Points, in no order, along strands that fork, close into loops and pass close to each other.
Points whose rows are less than 66.6 apart are linked; no others are.
K_566: [  2  10  31  20  -8  10  25 -19 -41  30 -29  -5  24 -30   6 -18  29   3
 -11  15  30 -15   5  -2  41  29]
K_108: [-25  16  49  40  18  -1 -13  -2  20   7 -14  -1 -11  13   3 -22 -24 -23
 -11   2  17  42   5  26  -2  23]
K_488: [ 25 -16 -35 -35  -7 -20  -2  12  -3  -3  15  12 -17 -27   0   3  -7 -18
 -13  -3 -35 -21  -1 -27  -8 -28]
K_794: [  5   1 -42 -54 -33   8 -30  26  20 -17 -23  13 -14  12 -13 -10  10 -17
  12 -24 -10   6   0  14  -5 -22]
K_722: [ 17 -20 -42 -19   8 -15  12  24  15  -4  -6   0 -34 -15 -20   7  20  25
  24  -4   2  -8 -30   4 -23  -1]
K_887: [-43   1  41  34 -17  14  10 -32  17   5  -1  -6  -7  46  -1  -7   8  15
   8   4   2  -5  35  26 -26  51]
K_581: [-39  46  68 -11   1   1  12   1  -8  47 -34  -2  28  19  23  -2  25  20
 -25  24  42  -8   5  12  12   8]
K_412: [ 16   0  12  22  13  -3   5  -9 -45   2 -25  -4  21 -31  10 -31 -10 -34
 -12   8  25  13 -11  10  46  17]
K_347: [-49  31  33  13  21  19   4  -1  41  41  -2   8  -8 -16   8  -3  27  59
  -6   9  51   5  -5  11 -16   7]
K_609: [-21   8   9  14  44   1   5   3  41  13 -10   6 -35 -45 -13   9  10  36
  -4  23  25   9 -23   3 -15   7]
K_683: [-20  -6  47  28 -17  -7   5 -12 -19  12 -18 -17   1  69   2 -14   0   9
  -9  10  14  11  -4  54   8  52]
K_951: [ -4  30   2  -1  10  19 -12  28  63  -5 -10  23 -20 -14  -2  -6  18  -9
   4 -26  11  30   8 -18  -7 -24]
K_116: [-19 -15  -1   5   0  -4  16 -57 -18   4  26  18   6  20   2   6 -32   3
 -25  11 -42 -22  17  -4 -25   0]
K_162: [ 36   3   8  -5  19  -8  10 -11  -9 -18  15 -16   0 -31   2  18 -15 -45
 -17   9 -22 -19   6 -23  23 -17]
K_189: [ 37 -25 -49 -17   0 -39 -12  27 -17 -15  16   0 -14 -28   0   5   0 -12
   3 -13 -19   1 -15 -23  -6 -37]
K_285: [-16  10 -20 -33   6   4 -14 -10 -30 -22   4  15  18   6  17  19 -48 -21
 -17   9 -33  12 -17 -26  14 -46]
K_826: [-18   2 -31 -38  22   4 -15   1  -4 -23   4  29 -12  -7  14   0 -19  -1
   5  16 -16   1  -1 -38 -25 -31]
K_470: [  3 -11  -3  -5 -49  24  20 -10  20  19  14 -15  -1   2 -20  19  25  42
  10  13  -7 -51  14 -16 -17  32]
K_714: [ 26 -18  -6  -7 -36  -4  20  24  10  22  27 -29   0  24 -17  27  34  30
  15 -18 -16 -36   8  -3 -11  23]
K_34: [ 18 -29 -17   7  -3 -19   1 -30 -50  -4  33  -2  30   6  10   1 -41  -9
 -22  -7 -40  -1  -5  -4   4 -31]
K_165: [-15   8  -5  -3  29  14   7  16  48   7 -12  20 -31 -25 -14   4  22  32
  11   1  11   4 -17   4 -26  -1]
K_257: [  8  -8 -18   8  32 -10   2  -5 -11 -10  -6 -13   0  -8  -9  -7  -5  -4
  15  15  24  24 -28  25  21   1]
K_410: [-17  19  52  24  -2  10  20 -18 -33  29 -42  -4   3 -31   5 -25   7 -22
 -24  20  23  -3  12  13  28  34]
K_289: [  1   8  -9 -15   4  21   9   0  -5  20 -20   4   3   4  -7  -3  36  41
  18  11  35 -10 -22   1  16  11]
K_14: [ 36 -35 -23  -2 -19 -26 -32  61 -18   8   2 -20 -13 -15 -15  10  42  -1
   0 -50 -20   5   6   0   3 -10]
K_663: [-41  18  18  27  21  18   3  -3  48  19  10   9 -12 -18   4 -17  17  37
   3   0  35  28   9  -7 -16  12]
K_915: [-38  42  78  15  -4   4   7   0 -20  48 -43  -3  11  14  23 -24  17   5
 -27  10  30  12  16  22   1  24]
K_154: [-19   9  38  22   8  12   6 -22 -22  17 -31   6   2  -8   5 -30   2 -13
 -14  18  28   9   1  20  13  34]
K_268: [ 35  -7   5  33  13  -6   6  -6 -39   1  -7 -21  32 -34   1 -14   1 -28
  -8 -10  20  15 -15   7  50  -2]
K_718: [ 35  -5 -30 -29 -30   4 -15  10 -10  -8  -5  13  15  -8   7  -7  -9 -40
 -10 -19 -23 -12   0  -9  18 -35]
K_263: [-36  20   9  10   1   8 -29 -22 -19 -34 -13  28  31  24  35 -14 -57 -33
 -36 -14 -22  29  12 -12  10 -33]
K_308: [ 46 -11 -29   2  13 -12  -5  24 -10  -9 -17  -4  -8 -42  -7   5  22 -18
   8  -8   8  12 -23  -8  33 -19]
K_960: [ 25   2  29  10  -6   6  13 -11   4  -5  -6 -36  26  23 -18  15  -9 -33
  15 -12   7  12  -9  49  31  -3]
K_331: [-35  24  69  42 -12  -6  -4  14 -10  49 -40   3 -14  23  24 -36   6  -4
 -29   5  31  29   4  23 -12  33]
K_880: [ -9  -8   3  -7   9  -3  11  -9  34   1  15  -1 -26 -36 -15  23 -12   7
   4  17 -16 -28  16 -20 -43   0]
K_878: [ 22   2 -29 -51 -61  14 -11  16  -8   3   0  12  24  28  -2 -15  20  -9
 -11 -38 -24 -28  14  -4   7 -12]
K_305: [ 22 -16  -7  20  -9 -21  -3 -32 -46 -20  23 -11  36  10  22  -6 -49 -26
 -30  -9 -27  10   3   9  23 -24]
K_541: [-27  31  40  54 -10 -15 -24   6   4 -15   8   6 -33  11  50 -35 -32 -28
 -37   6   6  35  28 -23   3  30]
K_525: [ 30  -4 -28 -34 -52  14  -3   4 -22   0   2  18  34  19  10  -9   3 -22
  -6 -37 -28 -22   5  -3  12 -30]
K_724: [-11 -15 -35   0  25  -7  13  -5  -1  -9  15   3 -22 -42 -12   7  -8  23
  16  25   2 -28 -11 -27 -29  16]
K_280: [-25  20   6  17  40  14 -12   4  23  -4 -16  25 -13 -29   4 -20  10   0
   8   6  31  35   2 -17  -3  -3]
K_400: [ -3  -9  33  26 -28  -5   5 -13 -18   1 -15 -33  15  69  -8  -9  -7  -2
   5   4  12  18  -4  67  27  41]
K_906: [ 26 -26 -15  -4 -14 -13  28   9   4   7  33 -33  -2  23 -17  21  14  28
  33 -14  -9 -25 -10  17 -22  18]
K_435: [ 31  12  19  -3  -9 -10  11  19   2  20   2 -30  27  41 -10  21  27  37
   1   1  21 -11 -16   8  34   5]
K_433: [ 25 -10  -6 -29 -35   6  21 -23 -13   9  23  17  21  28  -3  10 -21 -19
 -11 -17 -46 -15   2   6 -17 -35]
K_795: [-35  31  27  36   7 -10 -33   5   5 -20  30 -10 -38  15  46 -21 -39 -17
 -31  -2   7  44  20 -28   9  24]
K_996: [-22   8  -5   3 -11   9 -17 -36 -20 -29 -13  25  41  30  24 -10 -53 -33
 -26  -9 -25  16   4  14   7 -31]
K_957: [ 15   9 -16 -26   4   2 -17  13  24 -30 -17  12  -4   3 -11   7 -15 -35
  15  -5  -8   9  -5   2   2 -35]
K_806: [ 25  -8 -11  13  -8  12  18  -8 -25  11  13 -17  22   7  -3  -6  31  26
  12  -6  15 -21   3 -12  19  20]
K_403: [ 19 -20 -12  -9 -48   2  14  12  16  27  24 -22  -2 -11 -15  22  33  29
   5  -7 -13 -52  16 -20 -12  26]
K_746: [-27  11  24  26  17  18  -4 -12  47   1   9   5 -15 -27  -8   7   6  10
   1   7  15  10  17  -9 -23  11]
K_916: [ 17 -18 -30 -24  -5 -36  13  32  28   9 -10  -2 -58 -38 -32  16  26  19
   8 -14 -14  -8 -21   8 -19  13]
K_468: [-38  -7  45  37  -9   2   2 -16  -1  11  -5  -1 -23  53  -6 -18   2  14
   4   8  14  15   6  46 -14  51]
K_527: [  1 -19 -24 -53  -5 -40   5  27  26 -14   6  16 -52 -23 -11  12  -9  -6
  -1   0 -34 -14   4 -16 -34 -10]
K_188: [-32   8  12 -11  31   2  -3 -29 -14  -8  35  -9 -21 -19  18  29 -34  -2
 -18  24 -37 -25  16 -32  -9   7]
K_835: [-36  17  40  55  -3  -7 -22  -4  -6 -11 -13  19 -14  12  32 -42 -26 -33
 -28   2   7  26  35 -18  -3  26]
K_688: [-12   7  -4 -10 -19  20  -7 -38  -6 -22 -11  32  43  41  16  -9 -37 -27
 -12 -23 -27   4   9  16  -6 -47]
K_885: [ 31  -6 -20 -35 -29 -34  -6  55  10  19  -9 -26 -21  19 -20  16  48  42
  -6 -29   0   7 -14  14  19  10]
K_329: [ 16   1 -33 -53 -46  16 -19  30   9  -7 -11   6   9  26  -8  -7  16 -11
  10 -28  -8 -10   5   4   9 -12]
K_110: [ 21   6   7  -7 -29  19  14   4  -1  12   1  -6  19  20  -9   6  34  18
  10   1   7 -30   6 -14  18  21]
K_546: [-41  36  48  -8  11   9   5   9  35  36 -10   1   7  17  10  11  33  56
  -5  16  39 -14  -6  13  -1   7]
K_11: [ 37 -36 -26   3  -6 -27   4  41  -3  17  14 -20 -25 -20 -17  19  45  32
  13 -23 -13 -15  -6 -10  -9   8]
K_120: [-12   7  14  13 -12  -4  10   0 -52  19 -32 -11  25  29  10 -34   9  15
   6  16  43  20 -20  28  36  28]
K_471: [-12  -6  10  12  32   6  14 -16  18  11  -2  -5 -25 -57 -21  10   8  24
   0  37  17 -12 -11  -5  -1  21]
K_494: [-26  38   8  21  17   6  -3  -3  56 -18  38  -3 -18 -16  19 -13 -14   7
 -12  -9  10  34  27 -45 -14   1]
K_51: [-17   3  35  21 -22  -8  12  -1 -56  27 -42  -5  16  33  13 -34  11  17
 -13  21  29   8  -5  26  33  45]
K_781: [-24   7  31  30  17  16  -3 -28  22   3   5   5 -10 -10  -8   0 -10  -5
   0  11   7   5  18  10 -19  25]
K_798: [-22   3 -13  -7  13  28   7   6  32   6  -5   9 -11   3 -15  -3  25  34
  28  -3  17  -3  -3   2 -28  10]
K_741: [ 13   0 -36  -5 -22  19  -4  -9 -35 -18 -14  16  40  14  14 -23   4  -5
  25  -9  12   2 -10   6  18 -13]
K_206: [ 24  -6 -25 -32  21 -36  -7  29   8 -35  -7  -5 -42 -32  -8  24  -8 -19
  10   7 -22   3 -16 -21   3 -17]
K_598: [ 14 -15 -16 -20   3 -16   7 -25 -32  -4  32   6  13   3  10   4 -35  -9
 -19   6 -36 -12  -1 -18  -6 -31]
K_857: [-29  26  -1  -3  16  14 -28 -13  -9 -41 -10  29  26  10  35 -18 -42 -35
 -15  -4   2  29   8 -21   9 -30]
K_213: [-18  25   3   0  33  24 -11  12  14   4 -35  35  -1 -29   3 -23  29   4
   7   5  40  32 -14 -14  11 -12]
K_924: [-19  -3  -5  -4   7   6  -1   8  59  -5   4  10 -30 -42 -18  23   2  21
   9  10  -8 -10  15 -25 -50   2]
K_508: [ 28 -31 -18  16  -2  -5  15  14  -5  22  30 -25  -8 -24 -14  14  38  36
  14 -13  -2 -24  -9 -20 -16  14]
K_706: [ -7  -3 -34 -52   3  -1 -12  10  -8  -9   4  45  -7   5   6   2 -29 -12
  -7   2 -32   1  -9 -29 -21 -41]
K_194: [ -3  -4 -11  -7  30   7   0 -10  14 -15   6   9  -9  -5 -12   0 -10  -8
  27   7   8  11  -5   9 -24   0]
K_284: [ 20 -21  -9 -43 -33  -2  11  -4  -9  15  19  24  16  19 -11   9 -33 -14
 -19 -15 -56  -4  -5  -9  -8 -53]
K_733: [ 32  -9  10  38 -11   1   0  13 -41   4   2 -28  52  23   7  -4  26   9
   8 -22  11   3   6   2  40   6]
K_492: [-15  12   1 -14 -30  32  -3  -9  38   9   9  19  -2   6  -6  11  15   7
   5 -10 -19 -29  29 -13 -38   0]
K_966: [  1   0 -36 -15   1 -10 -15  -8 -32 -26   2   4  35  -3  18  12 -54 -25
  -5  13 -27  13 -19  -4  26 -51]
K_460: [ 40 -17 -32 -27 -30 -29 -11  47   2  11  -8 -21 -22  -6 -19   4  43  10
  -1 -42 -13   9   1  10  16   1]
K_94: [-32   8  38  39  -8   8 -12 -17 -16  -7 -29  19  -4  12  20 -42 -18 -35
 -22   4   9  12  30   2  -3  30]
K_376: [ 37  -4 -23 -10  23 -16  -8  10   2 -18  -7  -3 -23 -38 -11   9   3 -17
   3  10  -4   5 -19 -17  17 -12]
K_452: [-16  11 -14  -7 -25  30  -5 -30 -13 -22 -23  33  43  43  18 -21 -10 -19
   5 -17  -7   1  15  11  -5 -31]
K_227: [-24 -14  13  13  40 -14  -2 -19  15 -21  33 -17 -29  -3  -8  10 -36   4
  -1  19  -8  -1   3   7 -32  33]
K_160: [-30  -5   8 -14  19  -5  11 -42 -22   1  39   2  -9   6   6  27 -42   5
 -32  21 -49 -15  16 -28 -21   1]
K_22: [-16  10  44  24  13  14  -5  -8  15  -9 -18  -9   8  16  -1 -14 -15 -28
   6  -8  22  34   4  37  11  14]
K_495: [ 15   0  22  19 -33  -5   6 -10 -22  -9  -2 -42  43  64  -2   9   0   6
  12  -4   8  12  -8  45  41  19]
K_138: [ 24 -27 -26 -16  -2 -26  10  -1   3  -7  32 -17   2  12 -11  17 -21 -11
  19  -2 -22  -8 -10   8 -27 -25]
K_304: [ 23  -3 -30 -49 -36  -8 -14  26   1  -9  -5  20   3  -5   0   2 -23 -40
 -11 -22 -34   2  -7  -1   5 -44]
K_385: [-11  -4   5  11  11  -3  -8  -1 -51  25 -32   1   3   2  11 -41   3   2
   1  17  44  26 -36  39  22  31]
K_95: [ 48 -10 -17  24  16  -7  -6  12 -28  -5  -6 -16  19 -35   1  -1   9 -25
   3 -12  14  13 -17  -7  43 -23]
K_930: [-11  -1  -8 -21  -5  24  10  20  43  20  -8  -2 -15  13 -22  17  31  49
  22  -1  13 -13 -13   6 -17  18]
K_891: [ 36 -20   4  28 -12  -1 -18  40 -25   2   6 -36  55  33  -1  22  31  14
  11 -27   0   8   2   7  26 -13]
K_399: [ 33 -29 -26  28  30 -27   4   8 -24   0  38 -23  -3 -34  -7  14   9  11
  12  -4  -1  -4  -8 -14 -12  -6]
K_469: [  5   9   4   9   2  12   4  -8 -36  -9 -32   2  26 -10   5 -30  -2 -29
   9   5  26  18 -13  22  34   7]
K_208: [-11   3  28  21   2   6   1 -35 -34 -18 -14   8  13   0  14 -33 -26 -36
 -19   6   1   1  18  11  13  17]
K_793: [-26  19 -17 -26   9  13 -27  -7 -12 -29  -1  39  22  11  23   5 -44 -19
 -15  -2 -21  22   0 -29   0 -50]
K_921: [ 16  -3  25  38 -17   0  15  -2 -54  11 -19 -27  44  17  14 -23  21   0
 -10 -14  23  -1  14   7  47  27]
K_650: [-22   9 -19   5  26  -4 -27   8  36 -34   7  -3   1  21   1   5 -30 -14
  27  -7   7  44   0  17 -19 -27]
K_620: [ -4   2   1   2 -36  23  25 -26  17   9  15 -10  10  39 -11  18  17  32
  16   8 -15 -45  24   6 -30  31]
K_41: [ 12  -4  -5   9   2   8  18   3 -16  34  -2  -5  10 -12  -8  -2  46  50
   6  12  31 -22 -13 -12  24  19]
K_393: [ -6  32  -9  -6  18   1 -18  21  57 -20  14  19 -23   0   8   3  -7  -8
   2 -18   5  35  13 -33 -25 -35]
K_417: [-19  15  -3   5  53   6 -10  12  28 -11 -10  23 -29 -48   1   0   4  18
   5  18  24  25 -12 -26  -9   4]
K_944: [ -8  -6  -7 -26  -8   1  10 -16  16   2  21  23  -9  -8  -5  13 -15  -6
  -4   9 -30 -32  14 -19 -41 -14]
K_75: [ 44 -41 -41  -8 -11 -37 -17  48 -19  -1  17  -8 -13 -25  -7   4  22  -8
   3 -36 -22  -4   0 -17  -6 -25]
K_862: [ 13  -6  -3   1  18 -11   2 -30 -17 -20  25 -11   5  -6   7   5 -34 -31
 -13  13 -23 -13   7  -5   3  -8]
K_923: [-24   6  15  11   3  22   6 -18 -13   2 -19   9   9  13   2 -27  12   7
   8   9  21   8   8  18   1  32]
K_28: [-22  23 -15 -10  29  -7 -29  14  35 -36  13   4 -13  12  13  11 -27 -10
   9  -9  -4  41   3 -17 -19 -36]
K_36: [-12  -4 -35 -22  39  -5  -3  -8  -8 -22  17  10 -17 -24   8   3 -18  13
   7  20  -6 -16  -3 -36 -26   2]
K_458: [-10  34  26 -18 -16  39   2  14  23  17 -35  21  17  17  -5  -3  34  11
   5   2  27 -13   2  -9  27   5]
K_707: [ 17 -39 -32 -27 -25 -28  16  17   2  21  36   6 -19 -11  -9   6   2  10
   0 -13 -29 -33   7 -18 -33  -9]
K_235: [ -9  -7  -1   0  36  -7  -9 -23 -35 -21  26 -10 -18 -11  17   8 -37 -17
 -17  30 -15 -13   9 -23   7  18]
K_337: [-12   0 -23  -4 -12   0 -12 -31 -29 -24  -6  12  46  14  22   0 -63 -24
 -22  -1 -26  22 -10  19  19 -43]
K_161: [  8 -23 -18 -55 -14 -46   6  22   7  -1  24  15 -32 -17  -9  20 -23 -14
 -18  -8 -45 -17   2 -19  -9 -34]
K_205: [ -8   5   4 -23 -20  20  -2 -10  25   3   8  33  -3  16  -4   0  -2 -15
   1 -10 -28 -15  19  -7 -30 -22]
K_142: [-35  -4  19  25 -11  16   9 -42  16  -7  13  -3   0  54  -5  -2 -10  10
  10  -8  -5  -7  26  29 -41  33]
K_186: [  1  -3 -34 -34 -11  -5 -25  26  34 -25 -17  19 -14   5 -12   7  -5 -13
  29 -11  -7  26  -9  19 -22 -34]
K_314: [-26  11  66  48  -4  -6 -11   9  -2  23 -30   4 -22  24  12 -30 -10 -28
 -21  14  19  33  -5  33  -6  34]
K_681: [ -7  -1  15  16  21   9  16 -16  -7  29 -11  -5  -7 -49  -4  -3  25  20
  -4  28  35 -11 -10   6  20  20]
K_849: [ 29  -4  19  21 -17  -1  16 -12 -13  -1  10 -41  35  39  -5  16   7  -6
  12 -13   2   5   3  34  31  12]
K_153: [ 34 -43 -21  17  13 -27   0  17 -27   0  41 -16   4 -16  -2  17  10   1
  10 -20 -26 -13   1 -14 -31 -16]
K_544: [  7 -18  -6  -6 -18   1  20 -44 -14   4  26   5  13  37  -1   8 -19   3
  -2  -9 -39 -18   7  15 -25 -13]
K_122: [  7 -20 -17  -9   7   0  19  -3  12   1  12 -20  -6  19 -21  11   7  32
  36  -3   7 -10 -16  25 -24  15]
K_279: [-27  47  53 -19   8  -6  10   4  14  40 -18  -3  19  19  15  10  33  43
 -16  31  48 -25  -4   9  15  -3]
K_882: [-17  11   2 -35  -4   5 -11   5  22   6  15  22 -24 -34   7  18 -20 -14
 -27  16 -43 -27  25 -54 -23 -27]
K_17: [-11  27   9 -13  -1  26   8   7  -7  18 -33  11  22  24   4  -6  30  20
  11  10  36   6 -13   5  30   3]
K_997: [ 27 -18   4  44  -6 -18   0 -33 -49 -16  21 -17  21  -3  18 -10 -29 -36
 -30 -10 -19  -9  15   5  21   1]
K_197: [  7   3 -25   4   1  15  -3 -11 -40 -17 -23  17  31  -8   9 -28  -1 -15
  12   1  28  12 -14   0  25  -9]
K_767: [-12   0 -20 -17  26  -6  -1  16  36 -22   4  13 -27  -4  -9  13 -10   3
  21   1  -7   8  -7 -10 -38  -9]
K_273: [ 19  -3  21  26  -2   0  14 -41 -32 -17   7  -7  19 -13  11 -16 -17 -38
 -25  -1  -6 -23  18   2  24  11]
K_500: [  1 -15 -29 -21  -8  -9  -7 -14   2 -25  15   0  12  19  -9  11 -27 -19
  25  -1 -18  10  -8  24 -20 -31]
K_761: [ 31  -2  -5 -17   3  -8   4  21  14  20 -17  -5 -30 -25 -14  13  38  12
   2  -4  10  -4 -31  11  22  -4]
K_465: [  5  10   8 -36  -9  -1  14  33  40  28  -9  -6  -8  30 -24  21  32  59
  -2   8  12 -23 -18  10   9  15]
K_430: [  3  -2   2  10  31   3  -3 -13  -5 -12   2   2   3 -17  -8 -11  -8 -19
   6  16  12   5  -8  10   9   9]
K_169: [-43  -8  22  28  34   0   1  -9  15  21  13  -9 -20  -2 -15  -7   1  42
   6  15  28   4 -15  38 -23  43]
K_506: [-21   1   6   2   7  26  10 -11   7  11  -8   8   2   3 -12  -2  21  25
  19   7  25  -5  -2  10  -5  22]
K_962: [ -2 -10 -12  16  19  -7 -11   0 -27  -1 -13  -5   7 -10  -7 -24 -11  -4
  10  24  39  39 -39  36  24  19]
K_83: [ 30 -25 -19  32  14  -3   9  -2 -21  23  23 -19   0 -38 -14   4  28  23
  11   2   9 -16  -6 -15  -1  13]
K_547: [-18  11  -1 -33  26   0  -9   8  11 -17  17   8 -38 -26  18  37 -22  -7
 -10  12 -37 -20   9 -52 -16 -23]
K_946: [ 25  -5 -25  11   0  -3  -3  18 -34   4  -5 -19  26   2   0  -1  25  13
  27  -7  28  16 -29  18  33  -6]
K_306: [-25  -4  23  36 -26   2  -1  -3 -46  10 -54  13  11  39  19 -54   3  -8
  -8  11  20  11   7  28   9  44]
K_942: [ -3  22  29  -2 -32  33  16  -3  12  12 -21   8  27  19  -8   2  30   8
   1   8   8 -26  16 -14  25  22]
K_755: [-20  -2  -7 -17 -23  27  -4   4  52  11   3  21 -18 -27 -12  11  14  10
   3   1  -6 -28  25 -22 -47  -5]
K_677: [ -2   8  35  13  -6  12   6 -18   4  -8 -16 -15  15  28  -9   1  -9 -32
  12  -5   7  14   1  47  18  10]
K_828: [-31   0  32  43 -28   6  -7  -8 -31   2 -55  16   1  33  26 -52  -6 -28
 -15   2  11  12  28  15  -1  31]
K_556: [-24  -7  21  30  27  -3  -9 -22   6  -9  21  -4 -25  -2  -5  -6 -23  -7
  -3  28   4   3   5  14 -13  44]
K_244: [-28  35  10  12  35   4  -9   6  47 -20  21  -5 -32 -32  19  14 -10   4
  -8   8   2  25  23 -46  -6  -8]
K_934: [ 32   0 -29  -2 -28  16  -1  16 -21  -5 -10  -5  38  17   4  -7  23   0
  22 -15  14   4 -14   0  32  -8]
K_12: [-29  38  15  28  16  -4 -11 -11  32 -19  39  -4 -18   3  32 -17 -30 -12
 -28  -7   8  36  35 -33  -2   7]
K_489: [-33   5   7  27  11  15   3  -1  60   3  12   7 -22 -43 -12  16   5  33
   4  11  11   2  12 -26 -45   3]
K_548: [ 12  15  22 -18  -1  -1  15  18  25  31  -6 -14   9  47 -18  24  31  45
  -1  13  21 -18 -21  13  22  12]
K_507: [-17  -3 -27 -15   5  -2 -20  -2  24 -26   9   5  12  30  -1  12 -38 -22
  32   1 -10  30  -7  26 -23 -34]
K_858: [-10  -7  11   2  37  -4  10 -15  31 -15  22 -12 -25 -18 -12  25 -23  -4
   5  20 -19  -9   9 -14 -25  11]
K_685: [ 38 -13 -29  14   9 -18 -11   1 -24 -26   9 -20  25 -18   4   8 -17 -33
   2  -1  -8  10 -12  -4  20 -28]
K_753: [ 33   1  -8 -28   3  -8  -1  25  36   2 -21   1 -35 -23 -26  11  21  -7
   5  -8  -5   5 -18  12   9  -2]
K_374: [ -3  -8 -20 -39  20 -27  -2  24  25 -29   4  13 -48 -19  -8  26 -17  -9
  13  10 -25  -2  -7 -27 -29 -20]
K_786: [ 50 -12 -25  -2   4 -15  -7  35 -12  14 -14  -9  -5 -30  -9   1  45   9
   1 -16  13   5 -25  -4  30 -11]
K_55: [  4   8  39  34 -22   4  29 -17 -49  23 -26 -20  34   6  13 -22  26   4
 -21   5  18 -13  18  -8  48  37]
K_298: [ 19 -40 -29 -15 -35 -33  10  38   4  22  26 -14 -24 -12 -20   6  29  23
   4 -30 -20 -30  10  -8 -27   6]
K_177: [  5   5  25  17   4   8  25 -15 -24  40   0 -13   8 -29   2  -4  37  30
  -3  20  33 -23  -3   8  29  20]
K_323: [-15 -19   1  11  25   2  20 -14   7   8  15 -20 -12   3 -22   0  -3  35
  15   7  16  -6 -17  36 -26  42]
K_348: [ 20   7  17  -7   7  10   4 -12  11  -7   6  -3  -9 -44  -4  19 -10 -40
 -22  21 -29 -32  22 -34  14 -13]
K_721: [  6 -20 -32  -6  14   0  16   6  11  -4   7  -3 -24 -32 -19   2  18  22
  26  15   3 -20 -15  -7 -20  11]
K_748: [ 38  -1   9  11 -16  -8  -9  32  -5  15   1 -35  40  45 -10  26  23  21
   3 -14  13   6 -17  12  41  -9]
K_109: [ 30 -43 -28  -5  -8 -34  16   9 -11   4  47 -12  -9  -3  -9  14  -2   5
  14 -18 -25 -24  -2 -11 -36 -11]
K_903: [  3   6 -33 -22 -21  24  -4 -14 -25 -18 -16  36  34  27  14 -24  -9 -11
  15 -13  -2  -4  -3   1  -4 -30]
K_6: [ 16  -6  -5 -27  -7 -19   5  31  49   5 -14   0 -57 -21 -31  20  19   2
   1 -11 -17  -3 -12  21 -16   8]
K_199: [ 17  -2 -38   5  -2  -8 -15  -7 -21 -26  -2 -14  38  -9  10   2 -37 -35
  10   1  -7  17 -10  17  27 -35]
K_550: [-13  -2  10   5 -19  23  17 -35  13   0  17   1   5  45  -7  11   5  10
  11 -10 -13 -30  26  20 -37  15]
K_774: [-33  26   2 -14  39  11 -18   3  11 -25  22  -4 -29 -32  28  27 -14   4
  -6   9 -16   3  19 -52 -13 -14]
K_319: [  9  21  -5 -19   6  17 -18  25  36 -17 -36  26  -8 -15  -4  -2  12 -26
  11 -13   6  23  -4   0   6 -25]
K_589: [  3  19  15 -24  -6  19  -5 -12  17  -4   2  19  -8 -38   6  16 -18 -39
 -26  12 -35 -34  23 -46  -2 -25]
K_929: [ 42 -15 -20  15  11 -19 -10  30 -15  13  -7 -27   8 -14  -8  13  31  18
  14 -15  19  24 -34  21  38 -26]

A piece is two or more points that can be reached from each other along the links. Count, over all rows, the pieces, the separate loops (a circle has one, a figure eight two, a Y none), the forks (points with three links) and the tips (points with one).
pieces | 4
loops | 11
forks | 20
tips | 6

How many points has the smallest loop of links through each point below? Write - if it is on no loop.
K_110 | 7
K_83 | 8
K_28 | -
K_774 | 20
K_761 | -
K_452 | 14
K_946 | 11
K_891 | 15
K_923 | 8
K_609 | 9
